A landscape with many valleys, sampled at points; each row gives a point and its height.
From any point a ball rolls to the lowest of the 6 points nearest to it. It stops when none of these is lower. Distance is the straight distance between rows; heights are no part of it.
k_222: [ 78 105  88 100 114 112  96  77  59  90 102  87 123 102  90 109  75  84
 104 112 123  78 103 110 103  82 118 114 106  82 102 102 106  75  76 116
  82  94  84 117 139  62  92  92]  h=354
k_763: [ 98  84  86 115  95 106  83  96 100  99  82 124  81 108 114  91 122 113
  73  95  79 134  81  92  89 116  81 108 105  96  75 111 134  89  91  86
 105 122  83  89  95 112  90 112]  h=592
k_928: [ 99  85 145 119  79 104 123 119  87  88  94  80  76  87 126 118 103  82
 110 124  96  36  95 118 134  95 137 129 120  73 101  99  84  63 113 110
 104 105 158 129 108 115  73  96]  h=413
k_666: [ 98  84  79 105 118  77 101 111 129 104  84 138  72  94 124  43 113 129
  95  72  63 143  81  83  97 136  68  76  86 114  94  91 130 104  98  67
 117 111 109  90 115 121 105 113]  h=186
k_966: [ 92 102 118 149 127  98 125  78  89 116 110  79 102 109 122  99 107 106
  86  85 107  68 103 124 137 121 136 119 125  44 117  70  86  63  86 135
  86  78 105 111 105  82  72  70]  h=208
k_401: [131 110  97 102 104  99  98 104 125 107  90 120  95  48 104 114  95  91
 113 106 123  54  76  52 119 117  77  84 117 132 100 102  47 110 164  96
  97  93 118 110  76 131 123 100]  h=416
k_13: [103  99  96  95 104 111 101 109  75  83  96  78 103  91 109 113 129  82
  82  88  99 113 116 114 117  74 145 118  92 116 111 129  92  92 107 111
  83 115 122 100  99 118 113 101]  h=289
k_380: [ 85  82 101 101  88 111  75  97 102  94  91  75 101  98 129 117 149  71
  97 101  76 154  97 110  90  62 102 147  85 115 111  91 100 102  85  84
  82  84  88  97 108 124 111 137]  h=418
k_256: [125  83  96  98  97 109  96 112 111  93  89  89  90  50 113 129 101  71
 106 115 109  36  73  59 106  97 112 105 123 113 102  95  56  96 184  99
 122  82 138 101  94 126  86 116]  h=345
k_122: [ 82 117  96  77  93 106  80  90 103  81 110  94 122  88  62 104  78  87
 123 121 113  83 123 103  90  89 109  86  92  97  97 117  80 107 103 100
  97 104 102 111 122  87  98 102]  h=482
k_161: [109 114  86 102  72  77  92  91 122  83 110 100 105 102  88  89  59 131
 107  92 125 113 101  53 110 130  95  57  95 107  94  82  63 128 131 127
  92 102 126 105  78 106 111  78]  h=332
k_129: [114 111 104  98  85  88  98 105 134 113  87 112  83  84 101  99  76 148
 116 108  84 106 110  75  83 123  71  57  83 117 116  90  83 149  85  95
 111 106  95  84  70  99 104 108]  h=141
k_884: [ 97 101 110 120 102 113 112  72  83 124 106 109  96 124  99  95  97 101
  77 101 108 106  91 107 103  94  94 122 121  91  73 114 117  95  75 104
 108 109  58  92 102  83  71  94]  h=448
k_914: [117  78  87  66 110  92  67 106 139 121  76 117  67 109 126  86  96 119
 110 103  87 104  86  70 105 126  95  74 101 137 115 106  84 129 103  60
 115 119 111  83  60 137 109 134]  h=276
k_697: [ 94 116  91  96  93  72 120 103 115 112 138 130  78 133 109  71  88 134
 116  67  80 125  94 101  55 116  66  72  95  99 111  75 163 108  87  86
 131  94  84  80 117  79 104 102]  h=392
k_220: [110 104 108  83  99 100  89 109 103  83 102 108 110  81  63 124  79 101
 132 124 126  35 127 119 105  77 114  92 103  98 122  97  82  71 101 115
 117 100  99 101 133  96 102 102]  h=347
k_259: [ 88  82  82 129 106  98  98  76 101 106  82 105  78 104 105  79  96 113
  60  96 119 128  69  87 117 126  82 118 119  88  67 102 121  88 110  80
 108 106  90 106  76 107  68 101]  h=550
k_545: [ 89 102  87  91 100 105  98  81  90  81 114  99 111 111  79  91  99  94
 103 122  96 104  98  89  95  99 118  99 110  93  89 125  94 100  91  90
  99 107  79 100  93  81  88  81]  h=549
k_7: [ 95 104  97  86  98 117  91 109 105  85  96  74 128  82  99 118 118  66
 105  99  99 111 126 118 111  65 120 128  97 113 111 114  92 110  83  90
  76 101 103 108 112 111 117 111]  h=427
k_488: [129 106  92 100  81 103 104 101 124  84  84  95 107  65  87 106  97  83
 105 113 113  46 112  83 120  93 100  91 105 103  94 100  66  98 147 104
 102 100 131 107  92 114 110  94]  h=174
k_254: [ 78 104 111  79 116 113  99  91  68  83 124  98 111  90  76 103  91  92
 126 111 118  67 130 135 102  70 144 114 107  91 121  99 110  65  76 118
  83 102 109 113 130  78 103  93]  h=310
k_616: [ 90  70 122 114  96 126 105 103 104  88  82  64 107 108 117 127 119  79
  99  89  79 153 117 158 105  44 103 153  72 102 130  88  87 116  80 104
  66  94 122  81  98 117 104 102]  h=372
k_86: [ 97 100  93 101  92  91  87  98 105  93  82 102  90  95  98  86  81 137
  99 109  89 122  90  73  99 123  83  68  94  97  93  88 117 121 106  93
 128 119  92 101  74  92  95 105]  h=331
k_760: [ 90 116 111  77 114 114  71 107 103 102  90 101 117 109  61 137  84  81
 111 111 101  79 121 104  79  88 107  78  97 126 101 121  72 122  93 102
 109 117  76  99 102  89 129 107]  h=348
k_667: [120 109  88  88 104 107 109  94 122  90 104 107 103  84  56 126  87  98
 108 106 102  71 125  82 105 108  86  44  93 123 108 116  61 108 122  99
 106  93 108 105  92 114 117  84]  h=206
k_992: [106 115  91 111 112 116 111  67  73 101 105  79 124 115  82  97  94  94
  76 105 121  76  95 112 104 109 122 120 101  68 106 100  94  81  85 122
  81  75  82 115 109  80  78  64]  h=346
k_274: [ 84 114 105  96  91 110  98  94  82 103 111 104 113 111  83 101  82  77
 117  93 101 113  95 109  62  81 102 104 113 105  89  94 105 100  69  90
  98 105  58  81 109  67  96 105]  h=501
k_882: [ 92  91 109  67  93  81 116 110 126 108 114 127  88 114 109  80 111 109
 105  91  72 126  98 107  71  95  73  87  99 107 102 112 128 107 102  82
 118 110  84  99 108  82 113 107]  h=431
k_731: [ 94 123 114 108  72  93  82  79  88 101 108 119  99 119  99  83  59 135
  99  93 104 109  71  93  63 134  77  65 108  78 104  97 115 116  94  99
 130  84  74  92  83  86  87  80]  h=383
k_745: [122 107  76  76 116 116  88 111 112 115  78 107  81 104 100 119  86  72
  89  87 118  81 106  84 107 124  83  75  90 133 106 110  70 110 139  85
  89 106 123  97  63 153 142 110]  h=313
k_937: [101 102 121 126 116  86 116  86  96  96 117 104 119 107 102  95 104  88
  95 111 126  87  99 108 132 116 130 111 108  72  91  88  95  84 118 153
  94  79 102 110 107  78  84  56]  h=395
k_820: [101  97  83  93 113 118  95 107  91  95 102  86 125 101  86  99 102  68
 106 108 101  68 125 131 118  72 127  97  93 101 106 115  91  97 108  95
  88 111 116 105 122 103 100 111]  h=342
k_362: [116 114  83  79  93  94  90 101 133  96  81 102  90  76  51 114  61 114
 107 106  99  83 117  89  91 108  87  56  82 131 128 106  69 127 105  70
  93 104 109  97  50 122 146 100]  h=288
k_664: [110  80  86  95  78 105  87  73 116  98  92  95  85  90 108  97  86 119
  81 110 100 131  91  75 113 124  93  89  88 117  87  98  95 124 115  76
 106 122 110  94  72 121  99 114]  h=396
k_270: [ 94 119 108 133 123 121 108  81  71 116  89  98  98 104 107  82 105  90
  58  95 102  99  87 106 128 111 116 142 120  52  97 128 100  86  78 122
  73  81  92  95  86  85  68  87]  h=415
k_499: [ 98  98 102  83  97  90 112 114 127 110 115 123  82 104  91  88  92 135
 133  91  81 118  93  97  51 125  83  53  92 108 101  99 118 131  84  76
 107 115  74  89 104  83 121 112]  h=362
k_903: [102 101 127  90  95  96 110 118  90  84 117 101 116 103  95 140  97  95
 131 125 112  31 140 139 115  52 132 124 112  93 113  86 105  50 101 117
 104 116 121 133 149  96 100  88]  h=318
k_449: [106  99 142 103 103 110 119 103  80  71 114  87 122 111 103 112  96  97
 104 123 132  52  97 118 124  96 148 109 111  72 104  77  97  37 102 138
 101  89 131 104 117  91  82  59]  h=333
k_554: [105  91 119  90 106 117 104 138  74  94 110 105 102  89 129 122 115  86
 133 113  90  52 138 137 148  58 120 125 104  93 110 105 101  70  93  97
 104  88 147 134 127 126 100  96]  h=194
k_815: [102 110  93 116  98  92 102  86  76 106 102 101  86 124  91  82  97 111
  80 112 113  92  92 106  99 106 107 102 101  80  83 121 114  91  90 103
 107  98  75 102  83  88  89  91]  h=511
k_28: [118  94  90 138  97  55  96  85 104 110  92 103  81  78 100  93  93 120
  76  92 124 138  95  53 127 138  90  80  80  95  79  66  90 135 139  81
 110 104 118 118  64 114  80 104]  h=564
k_75: [ 81  82 104  79  96 112  85 115 128 104  95  84 111 107  95 114 118  71
 117  95  93 139 105 101  53  77 104 112  94 117 118 102  94 108  81  72
  78 104  86  92 101  92 123 125]  h=487
k_507: [ 76  89 112  69 106 112  98 102  95  79 121  86 136  79  70 126  98  73
 142 117 105 107 151 146  68  46 120 136  97 107 133  90  91 102  87  97
  92 103 103 115 148  83 105 106]  h=751
k_473: [108  79 111 119 105  99 132 111  90  78 102  95 126  97 107 109 118 102
  91 114 123  61  90  92 126 108 133 121 106  73  84 106  92  80 141 132
  87  74 139 103 100 117  81  72]  h=397
k_592: [ 90  71 112  95  96 108  94 104 114  91  85  83 118 102 111 124 122  60
  95 101  80 144 106 141  68  50 108 136  88 121 121  87  96  85  73  90
  79  91  91  80 110  99 118 123]  h=384
k_169: [ 79  81 110 114 112 112 115  99  66 101 110  78  89 116 112  96 112  81
  89  89  91 111 119 139 123  84 122 161 107  73  92 113 122 101  62  95
  68 105 106  96 116  88  81  91]  h=260
k_124: [114  89  77 107  88  99 100  99 103 101  95  86 102  74 101 108 103 106
  83  95 131  87  85  52 139 118 112  95 106 113  96  97  65 100 157  91
  98  92 129 100  80 114 104 113]  h=352
k_999: [119  81  91  65 105  86  72 112  99 121  70 118  75 100 117  93 114 107
 103  92  93 131  81  67 102 108  74  98  95 128 118 109  91 121 108  65
 119 122  92  86  79 160 114 137]  h=296
k_783: [104 108 101 130  91  53 107  77  97  89 100 107  97  92 108  89  76 125
  90 102 130 138  90  81 115 132  76  93  99  95  77  81  94 122 133 111
 103 120  98 118  55 104  77  89]  h=506
k_608: [112  96 112  83 107  84 113 125 137 133 101 125  79 104  96  71 113 126
 128  99  59 119  85  78  69 124  58  58  87 127 112  99 121 131  75  78
 139  99  99  91 117  95 117 131]  h=221
k_77: [112 108  93  74 113 109  90 106 130  99  83 102  97  75  89 113  92  94
 114 101 100  55 113  87 112 106  89  78 105 133 104 113  75 109 135  92
  98  92 113 102  90 115 128 101]  h=251
k_439: [113  91  98  95  97  83 106 106 116  67 114 109 117  88  70 120  80  90
 138 118 123  21 120  95  93  86 121  83 106  96 124 102  76  75 111 114
 111 112 130 116 128  85  90  96]  h=286
k_787: [ 91  93  98  90  93 113  91  92  80  93 110  76 119 102  69 100  63 112
 108  98 115  98 117  98  88 130 104  81 101  86  94 104  85 110 100 104
  86 100  70  99 110  72  93  66]  h=363
k_232: [109  72  83  72 115 100  61 116 123 122  70 115  78  97 141 101 144  87
 100  91  73 159  82  75 109  93  70 103  85 122 104 109  97  96  89  77
  99 108  97  93 110 142 118 132]  h=401
k_238: [108 119  95  99  79  81 104  87 100  83 118  93 117 104  82 106  66 111
  97 106 121  88 100  81  85 117  99  60 103  91 102 107  78 122 119 122
  94 103 109 107  95  91  94  74]  h=200
k_715: [119  98  88  95  96  90  81 103 123 120  63 119  75 100 115  79  96 142
  99  97  78 125 101  55  84 135  85  64  94 105 114  97 120 124  74  82
 126 135 111  87  75 116 121 117]  h=250
k_456: [ 89 127  99 119 109 140 110  71  73 125 112  87  92 105 118  89  97  95
  78  98 110  94  80 131 118  93 105 129 115  63  93 107 117  77  56 117
 101  82  73  99 105  83  75  93]  h=371
k_335: [101  88 103  57  98 102  69 123 108 121  83 115  75  85  91  98 100  95
 112  92  97 112 105  78  74  97  75  87  90 145 115 108  85 134  80  81
  94 109  91  87  62 128 126 136]  h=240
k_331: [ 89  73 102 121  94 120 111  96 101 101  97  73 110 109 110 119 130  79
  99 105  85 140  98 136  90  45  98 161  96  95 117  99 128 110  86 107
  58  90 105  92 111  96  90 126]  h=335
k_800: [101  99  97 115 105 108  93 109 104  97  95  79 113 114 106 112 129  81
  85  90  76 125 109 140 111  54 109 147  87 107 106  87  97 111  66  84
  78 108 106  79 110 103 115 101]  h=373
k_595: [125 101  69  94  94 108  92  94 110 119  98 103  90  67  98  95  88  97
  81 103 121  78  85  61 108 125  62  77  98 125 108 107  62 126 151  88
 107  98 104 117  70 135 117 114]  h=435
k_57: [ 99 103 104  55  95 113  90 114 118 113 107  87 117  98  93 121  97  95
 113  87  85 124 110 103  53  75  70  84 103 124  96  93  90 118  79  80
 105 120  75  86 108  85 117 118]  h=488
k_794: [ 96  95  85  90  98 109  70  89 108 109  74  87  97  98 110 105 107  92
  71  91  97 116  81  76 119 109 104 105  90 124  90 113  87 115 117  82
 108 115 119 100  79 131 104 119]  h=398
k_600: [123 106 110 127 111  81 114  92  83  94 125  96 129  98  88  90  80  98
 103 110 139  76  83  92 114 111 125  97 107  95  79  93  92  95 130 146
  80  80 106 126 105  75  84  60]  h=430
k_647: [102 116  83  87  87  80 105 101 103 101 109  96  76 109  78  91  75 135
 108 106 103 102 115  75  79 130  87  68  92 104  85  98  97 152  92 104
 126 112  96  94  89  86  97  91]  h=254
k_746: [101 115 100  87 113 101  83  89  92  85 123  88 132 106  69  99  81 107
 120 112 133  65 124 115  88 115 126  85 113  86 127  95  81  79  99 124
  90  89  88 100 109  75  98  63]  h=484
k_748: [ 99 107  96 107  81  77 103  83 123  80  89  97  96  89  76  97  59 139
 104 110 103 107 124  72  80 129  90  51  94 114 103  93  72 153 114 103
 107 105 119  99  63 101 104  99]  h=287
k_289: [ 83  93 108 102 124 118 129 100  53  86 104  71  96 106 124  96 106  96
  96 105  95  84 110 144 142  82 117 158 113  84 107 114  97  79  78 120
  77  89 114 127 128 109  94  85]  h=199
k_250: [ 97 135 107 114  79  74  96  65  84  93 119  93 111 114  89 106  58 121
 104 103 119 105  77  82 109 129  95  67 101  76  89  85  89 101 123 137
 108  83  81  85 100  77  88  60]  h=327
k_828: [101  81  96 103  99 102 104 118 103 108 104 110  95 115 118  99 133  83
  89  88  86 141  97 113  82  88 105 127  90 112  80 109 123 111  82  89
  97 108  82  91 113 102 119 111]  h=399
k_887: [ 88  86  97 101 112 106  68 107 106 115  93  95  87 108 123  98 138  88
  62 101  73 140  77  77 115  89  99 123  87 121 106 105 117 120  88  75
 115 112 100  86  98 134 113 135]  h=599
k_201: [101  85  97 118 119 103 106  90  71  95 109  88 106  86 103  84 111 108
  75  90 125 100  96 108 115 111 113 123 100  90  82 104  99  96 121 121
  84  99 122 117  88  96  81  86]  h=382
k_558: [103  85 102  83  97  97  75  95 114 114  82 108  84  96 107  94 124 108
  97  88  78 119  88  80 107 100  96  82  87 118 103 105  96 126  88  73
 105 125  87  85  80 129 110 130]  h=336
k_948: [ 71 100 108  87  99 107 110 108  95 102 123 101  99 126 106 114 120  80
  94  89  94 146  97 129  60  65  91 140 100  96 102 106 125  95  65 100
  89 107  70  74 113  77 103 104]  h=146
k_806: [ 91 127 114 107 112  98  86  71  54  90 122  90 125 108  88 105  76  92
 113 127 114  40 105 117 109 100 145  95 121  69 102  81  98  59  85 142
  95  80  83 100 134  77  92  76]  h=375
k_347: [ 68 143 110 105  89 106 126  93  92 124 145 116 111 126 101 104 116  93
  90  77  97 113  73 150  82  74  93 105 113  77 116  96 145  56  67 105
  89  68  33  66 114  73  88 116]  h=486
k_282: [ 90  90 121  67 115  85  84 141 132 115  89 120  74  99 114  76 127 101
 124  98  72 139  71  77  73 105  54  81  95 137 133  90 115 139  95  90
 105 106  94  85 105 131 132 137]  h=263
k_741: [107 120  92  70 101 113  87 108 117 101  90 103  75  93  67 113  78 115
 115  99 107  83 129  89  85 103  89  58  88 125 110 124  77 129  77  80
 105 121  78  98  82 112 126 122]  h=257
k_868: [ 92 114  89 132 119 127 138  84  83 124 103  87  80 123 137  96 109  90
  77  84  98 106  95 130 118  94 120 142 118  55 101 117 115  93  64 125
  88  79  81  94 112  74  67 100]  h=457
k_10: [ 93  90 117 113 103 114 114 135  86  81 107  89 112 107 121 123 112  70
 120 113  95  44 125 135 126  47 133 126 103  90  99  93 108  66  77 108
 124 113 158 140 119 103  90  86]  h=295
k_789: [105  86 128 133 121  91 117  87  88 105  99  89 120  93 117 110 106  93
 103  91 137  60  90 100 146 110 147 123 123  58  76  96  88  82 132 158
  93  72 135 123  78  93  88  82]  h=301
k_559: [ 66 100 108  91  88  94 104  96  91  89 121 107 114 109  97 122 113  89
 118 102  81 147 106 139  49  63  88 135 114  85 114  95 131  84  71  86
  81  89  63  84 123  76  95 112]  h=341
k_924: [100  81 100 119 107  72  99  80 106 107  88 106  89 103 115  94 100 134
  83  92 113 138  57  53 104 134  86  97  83  90  83  67 120  93 113  77
 117 119 120  97  67 119  90 123]  h=566
k_658: [114 102 102  89  79  94 101  99 103  73 122  98 127  84  72 111  57  91
 127 109 132  60 117  77  99 106  93  65  99 107  74  85  74  99 127 130
 111  86 113 108 106 111  97  89]  h=106
k_230: [ 71  79 105 106  94 123  95 103  99  73  90  79 126  99 118 122 132  90
 116  85  65 141 120 150  76  46  99 159  95  97 132  89 109  93  78  90
  65  87  85  83 117  81  95  96]  h=367
k_20: [105  95  91 109 112 123  97  89  82  89  89  86 116 101  88 101  95 102
  89 100 102  91 103 113 112  97 136 124  99  96  92 116  95  84 104  97
  93  96 135 107 109  97 104  93]  h=262
k_542: [114  95 103 130 105  73 110  92  96  97 115 102 119  85 101 103  91  98
  71  74 138  98  80  55 151 122 110  91  91  88  65  92  68 113 144 112
 102  88 117 114  68 115  86  88]  h=438
k_708: [104 119  96 102  86  68 118 100 118  97 104 130  69 105 110  75  83 152
 110  92  77 102  80  94  59 133  57  72  88  92  99  91 132 125  91  75
 129  97  91  95  99  64  90 101]  h=239
k_575: [ 82  79 111  98  97  98 116 115 107 116  87 125  79 117 115  75 131 111
  72  91  70 154  87  97 109  86  70 106 124  96  84 114 137  68  95  80
  85 108  89  99 118 118 111 117]  h=402
k_897: [ 95 102  77 118 114  66 118  98 132  97 102 116  82  91 103  48 102 147
 109  75  75 120  90  70  80 153  59  56  76 120  92  75 131 120  92  90
 136  85  94  88 129 101 103  99]  h=159
k_626: [ 90  79 109  60 103  99  91 112 120 118  86  91  86 101 106 100 129  91
  97  95  68 137  97  95  52  90  80  87  89 131 111 102  95  93  74  83
  97  91  81  84  97 119 132 122]  h=471
k_982: [111  94 111 100 104 113 110 135 108  70  91  88  89  90 107 125  93  73
 120 120  92  49 126 129 119  65 126 108 109  97 107  92  95  74 112  97
 119 105 142 116 116  98  99  97]  h=361
k_841: [110  94  98 104  95 107 105  85  82  99  89 104  97 113 116  92 110  89
  68  92  91 120  95 102 116 113  99 118  98  96  66 111 132 101  90  89
  87  99  81 102  86 100  98 117]  h=570
k_728: [ 90 107 112 120 122 125 114  80  42 104 117  80 115 122 108  86  87  97
  99 111 109  71 106 134 127  94 128 135 122  66  94 104 112  76  81 134
  82  77 103 107 120  65  91  73]  h=247
k_985: [109  89 112  53 117  91  93 111 121 119  74 119  71  97  80  99  89 104
 126 102  78  97 119  89  78 104  85  66  89 150 112 104  83 138  80  85
 114 133 111  87  64 128 129 125]  h=246
k_729: [ 74 137  93 119 108 127  93  62  64 110 117  80 110 122  93 104  88  95
  87  95 121  92  92 122  98  99 107 101 122  81  97  93 108  85  72 122
 102  86  69  95 122  61  69  82]  h=410
k_208: [100  86 111 113 106 118 113 105  70 101 109  76  98 114 121 108 123  77
  97  98  93 124 120 144 100  68 109 165  90  87  95 113 114 106  81  94
  66  96  99 102 113 104  88 100]  h=249
k_315: [110 115  84  87  92 111  88  83 120 106  84  88  87  98  77 101  81 106
 104  93  97  99 112  85 101 120 110  80  79 122  98 110  83 119 108  78
 119 123  90  99  75 105 109 103]  h=303
k_511: [ 96  87  93 108 103 113 114 123  68  88 103  70  93 103 123  99 111  87
  99  96  85  88 111 122 144  92 122 149  99  84 105 109  95  97  98 104
  83 115 126 109 111 100  90  86]  h=48
k_934: [ 86 117 100 123  97 115 111  95  95 122 115 115  91 126 118  97 118  92
  77  80  92 119  76 137 110  88 100 138 113  66  76 114 130  89  68 103
  90  68  53  89  95  85  86 101]  h=447
k_467: [ 93  98  90  97  99 102  78  98  86  96 103  97 100 110 102 110 115  80
  93 110  88 110 110  98  92  95 111 111  82 107  93 120 100 110  88  85
 106 123  93 103 107  92 110 107]  h=543
k_872: [122 109 101 105  92  85 105  96  83  98 110 102 139  91  79  95  75 101
  85 102 129  87  94  75 102 116 108  63 111  78  86  89  77  99 128 126
  99  92 105 125  97  84  92  74]  h=279
k_229: [ 86 121 112  86 107 106  89  81  77 103 122  86 111 112  83 110 105  81
 114 106 109 120 124 125  74  57 111 148 106  90 108 117 102  94  63  91
  88 107  73  98 125  77 100  97]  h=437
k_101: [124  95  72  84 108 124  77 123 103 103  80 103 100  79 102 101  92  75
  94  92  97  71 119  83 127 104  98  84  93 136 105 120  65  97 123  94
  95 104 113 114  75 126 124 103]  h=291
k_690: [ 94  91 113  85 105 122 119 117  72  95 112  82 110 113 107 101 102  96
 116 113 107  50 124 151 130  89 131 138 105  77 104  93 107  59  84 119
 101 103 134 122 131  91  87  71]  h=228
k_21: [129 108  79 123  91  81  89  79  91  98  91  91  98  89  97 101  91 112
  72 109 124 136  72  71 121 142  92  86  94  92  80  91  87 106 127  90
  96  92 123 113  66 118  94  96]  h=485
k_197: [ 77  89 106  92  88 113  78 105 109  82  81  81 124  92  86 106 130  72
 123  93  96 145 114 132  53  55  95 132 101 103 119  91  97 100  88  84
  77  89  69  90 122  70 123 119]  h=406
k_12: [ 93  88 151 120  74 114 115 128  74  71  78  91  89 117 127 136 110  88
 113 129 108  54 124 132 127  63 125 118 118  73 101  94  99  41  89 118
 123 106 152 122 100 126  75  81]  h=315
k_240: [118  87  94 114 106 125  98 123 102  90  92  98 105  63 106 125 112  75
  95 111 100  32 100 100 125  82 134 111 104  99 105  98  74  74 137 107
 105  90 150 113  98 115  98 109]  h=278
k_423: [ 91 111  86 147  78  55 103  93 128 113  83 122  85  77  99  80  86 146
 113  97  87 117 107  73  70 154  66  67 100 118 104  70 106 136 104 103
 123  91  89  81  82  80  74  95]  h=266
k_846: [112 100  83 111  89  67  86 110 136 103  70 114  70  98 101  87  84 160
 104 102  74 108  82  66  76 140  66  67  87 118 102  88 122 115 107  90
 118 124  93  86  99  95 103 103]  h=248
k_383: [142 117 110 106  81  75 102 104 130 105  96 100 108  80  75 119  72 107
 116 102 123  80  99  71 113 118  72  67  92 120 115  88  39 140 134  87
 107  99 120 112  69 110 124  77]  h=424
k_90: [ 81 135 105  93  97  89 110 100 100 123 139 119 106 129 101  80 118 108
  81  73  82 154  83 124  68  93  87  94 127  91 100  85 146  64  75  93
  93  55  58  68 127  90 106 105]  h=449
k_805: [ 83 105  97  63 103 108  75  97  94  84 101  93 126 104  60 116 104  79
 110 100  97 121 129 117  58  62  94  97 102 110 102  91  87 118  77  97
  88 115  79  93 124  89 106 115]  h=608
k_171: [110 108 106 129  95  85 117  68  94 107  94  98  98 106  98  87  82 132
  83  99 123 127  85  88 107 130  82  82  82  82  79 102  94 120 119 112
 116 103  89 107  69  76  86  82]  h=450
k_945: [114 103 116 124  98 100 119 100  92  92 111 105 116  79  94 107 109 101
  84 105 115  71  85  79 129 115 116  96  95  92  75  92  96  92 145 140
  93  90 126 118  90 101  88  88]  h=428
k_770: [105  93  96  92 114 111 107 114 112  75  97  96 117  82  94 111  99  86
 131 136 106  42 105 110 107  90 124  99  98 113 123 111  91  77 119 106
 105 101 127  98 110 101  89  85]  h=3
k_219: [ 76 100 112 132 108 114 118 116  92 111  97  97  84 116 124  99 127  80
  83  87  90 143 102 157 111  83  92 163 105  74  93 120 145  80  70 110
  66  84  65  77 116  86  73 111]  h=391
k_54: [103 105  87  89 108  71 104 122 106 109 100 140  65 114 126  59 109 124
  85  74  69 128  81  92  94 120  76  74  93  92  92 100 146  90 101  82
 107  93  91  95 111 112 103 107]  h=245
k_606: [120  97 102  92 102 106  99 106 131  71  97 105 127  65  72 121  76  82
 134 125 117  29 111 101 109  95 115  77 102 104  96  99  67  86 125 114
 119 104 115 107 115  98  99  90]  h=182
k_571: [ 89  78 114  82 111  79  86 123 133 106  97 115  93 102 128  95 127  64
  90 102  54 156  93  94  72  91  79 109  90 122 103  97 119 103 101  79
  98 111  83  88 108 118 127 135]  h=369
k_596: [108  84  81  84  97 101  76 112 117 122  72 127  84 101 134  81 117 121
  96  97  80 120  78  57 104 125  79  83  93 130 104 102 109 109  96  72
 116 121 102  86  92 132 117 152]  h=311
k_845: [115  96  97 108  87  90 109 118 121  78 109 104 132  82  88 106  95  89
 116 122 132  56 105  87 116 102 110  72  99  99 102 102  87  93 135 123
 107  84 124 102  93 105 115  63]  h=7
k_283: [103 132 113 119  82 103 102  44  73 116 118  89 129  94  97  98  52  96
 103 105 126  88  95  99 105 116 114  70 124  62 104  81  86  87 116 151
 102  81  82 116 123  70  92  70]  h=538
k_179: [ 92  86 120  57 105  89  87 128 114 125  92 121  75  91  82  90 109 125
 134  87  81 101 118  85  61 110  79  61  89 136 124  92  97 138  80  82
 122 114  88  87  93 105 125 117]  h=258
k_410: [ 88 123  96 139  77  52 106  86 119  98 110 105  77 102  98  93  63 150
 110 108 103 109  82  75  58 144  69  74  97 100  97  72 118 130 102  98
 121  91  85  79  94  81  90  99]  h=306
k_109: [ 82  96  92  97 115 104  97 119  63 104 115  88 122 102 109 117 108  81
 107 111  84  88 111 131 105  60 120 132  93 100 104  92 106  90  83 100
  83 119 109 115 141 101 107 101]  h=390
k_493: [124  95  75  89 103 110  97 105 103 103  89  86  99  75  98 111 102  84
  87  98 112  82  91  83 124  97 108  98  94 127  98 104  81  91 133  84
  98 103 120 115  75 141 120 119]  h=304
k_480: [ 91 123  98  96  79  99 114  92  94 118 125 124  87 123 104  87  90 133
 119 101  85 100  83 108  74 115  75  72 112  83 101  98 153  81  81  97
 112 100  72  86  82  77  99  88]  h=351
k_874: [125  96  77  71 108 120  86 122  94  99  92  88 104  96 110 121 121  60
  78  96  83  83 117  86 112  72 112 103  91 135 117 123  95 118 113  82
  93 102 112  99  95 151 112 117]  h=393
k_896: [ 91 106 103 103  97  99 135 113  98 118 115 128  89 133 120  72 132  97
  65  86  86 132  78 125 103  92  69 115 105  83  96 111 141  75  77  87
  90  85  67  86 113  93  94 108]  h=432
k_602: [100 112  99 113  88 107  87  86 114  97  91 117  88 111 106  86  83 136
  81  94  91 119  63  99  87 116  76  98 104  86  82 104 122  92  99  96
 119 101  68  97  77  69  78  98]  h=451
k_359: [114 110 111 141 111  86 123  72  83 101 111  91 115 105 103  87  94  98
  81  91 139  93  84  93 118 117 118 109 105  73  75  94  95 109 137 138
  94  93 106 109  83 106  73  63]  h=470
k_788: [ 97 106  94  62  88  92  92 114 121 122  78 111  95 101  82 107  96  84
 107 104  82 102 104  82  68  88  98  85  71 136 100 114  85 122  72  86
 101 130  69  85  69 103 122 129]  h=125
k_691: [101  92  95  97  94 107  84  82  98 106  78 110  85 119 109  86 100 113
  65  93 105 123  94  87 104 108  87  99 112  87  70 101 101  85  97  91
 101 117  99 106  79  93  88  92]  h=560
k_686: [ 97 115 102  92  86 107 110 100 110 114 117 126  84 123 108  89 125  95
  93  78  87 140  86 118  64  87  69 106 103  92  88 113 146  76  85  89
 106  97  65  85 114  80 112 104]  h=368
k_951: [ 82  99 109 119 115 121 118 113  72  88 104  77  96 117 117  92 123  98
 101  86  98  67 112 135 146 104 137 135 108  63 108  99  95  68  90 136
  79  88 116 118 120  88  94  64]  h=156
k_472: [103 113  92 110 132  81 113 110 120 106  98 130  66 109  99  18  99 124
 116  82  42 130 100  81  90 126  56  70  76 108 121  96 145 117 104  92
 120  95 106  85 144 115  90 117]  h=40
k_37: [ 91  95  85 130 104 119 111  91  89 109 100 110  80 124 120  83 132 112
  60  87  90 128  89 108 116 111  81 124 120  85  63 115 128  89  83  91
 103  98  83 111  83  92  78  92]  h=496
k_340: [ 76 110 106  70 105 112  94  96  87  86 110  84 130  96  50 111  80 101
 127 111 123  59 121 105  96  91 121  77  93 111 108  84  90  91  84 120
 106  84  91 103 131  76  97  76]  h=417
k_99: [ 97  83  97  85  79  82  91 119 117 110 102 124  97 124 101  84 120 109
  98  93  70 124  90  85  78 118  70  85  89 118  97 112 138 116  79  77
 114 113  81  87 116  96 105 118]  h=412
k_304: [117  90  79 108 102 111 108  97  86  86 104  90 109  86  82  94 100  94
  87  99 122  84  97  75 116 113 118  94 102 102 100 122  79  88 145 105
  82  93 122 118  90 103 107  88]  h=305
k_698: [110  98  98 119 103  80 114 111  93  91 105 109 124  65 123 110 109  84
 101 104 137  78  92  63 138 111 125  94 113  89  84  79  83 118 159 118
  97  93 141 110  84 104  84 108]  h=419

For each start below, name the point where the ball stops.
k_75 -> k_511
k_600 -> k_770
k_171 -> k_770
k_383 -> k_770
k_161 -> k_770
k_507 -> k_511
k_340 -> k_511

Call two points neighbours if one is among the 6 nearest of the other. Go from one point of each pair to the other, from neighbour to neighbour, staying as low as possible. Name the highest point that can't be avoided.
k_129 / k_948 -> k_230
k_770 / k_554 -> k_304
k_472 / k_129 -> k_846
k_472 / k_770 -> k_647
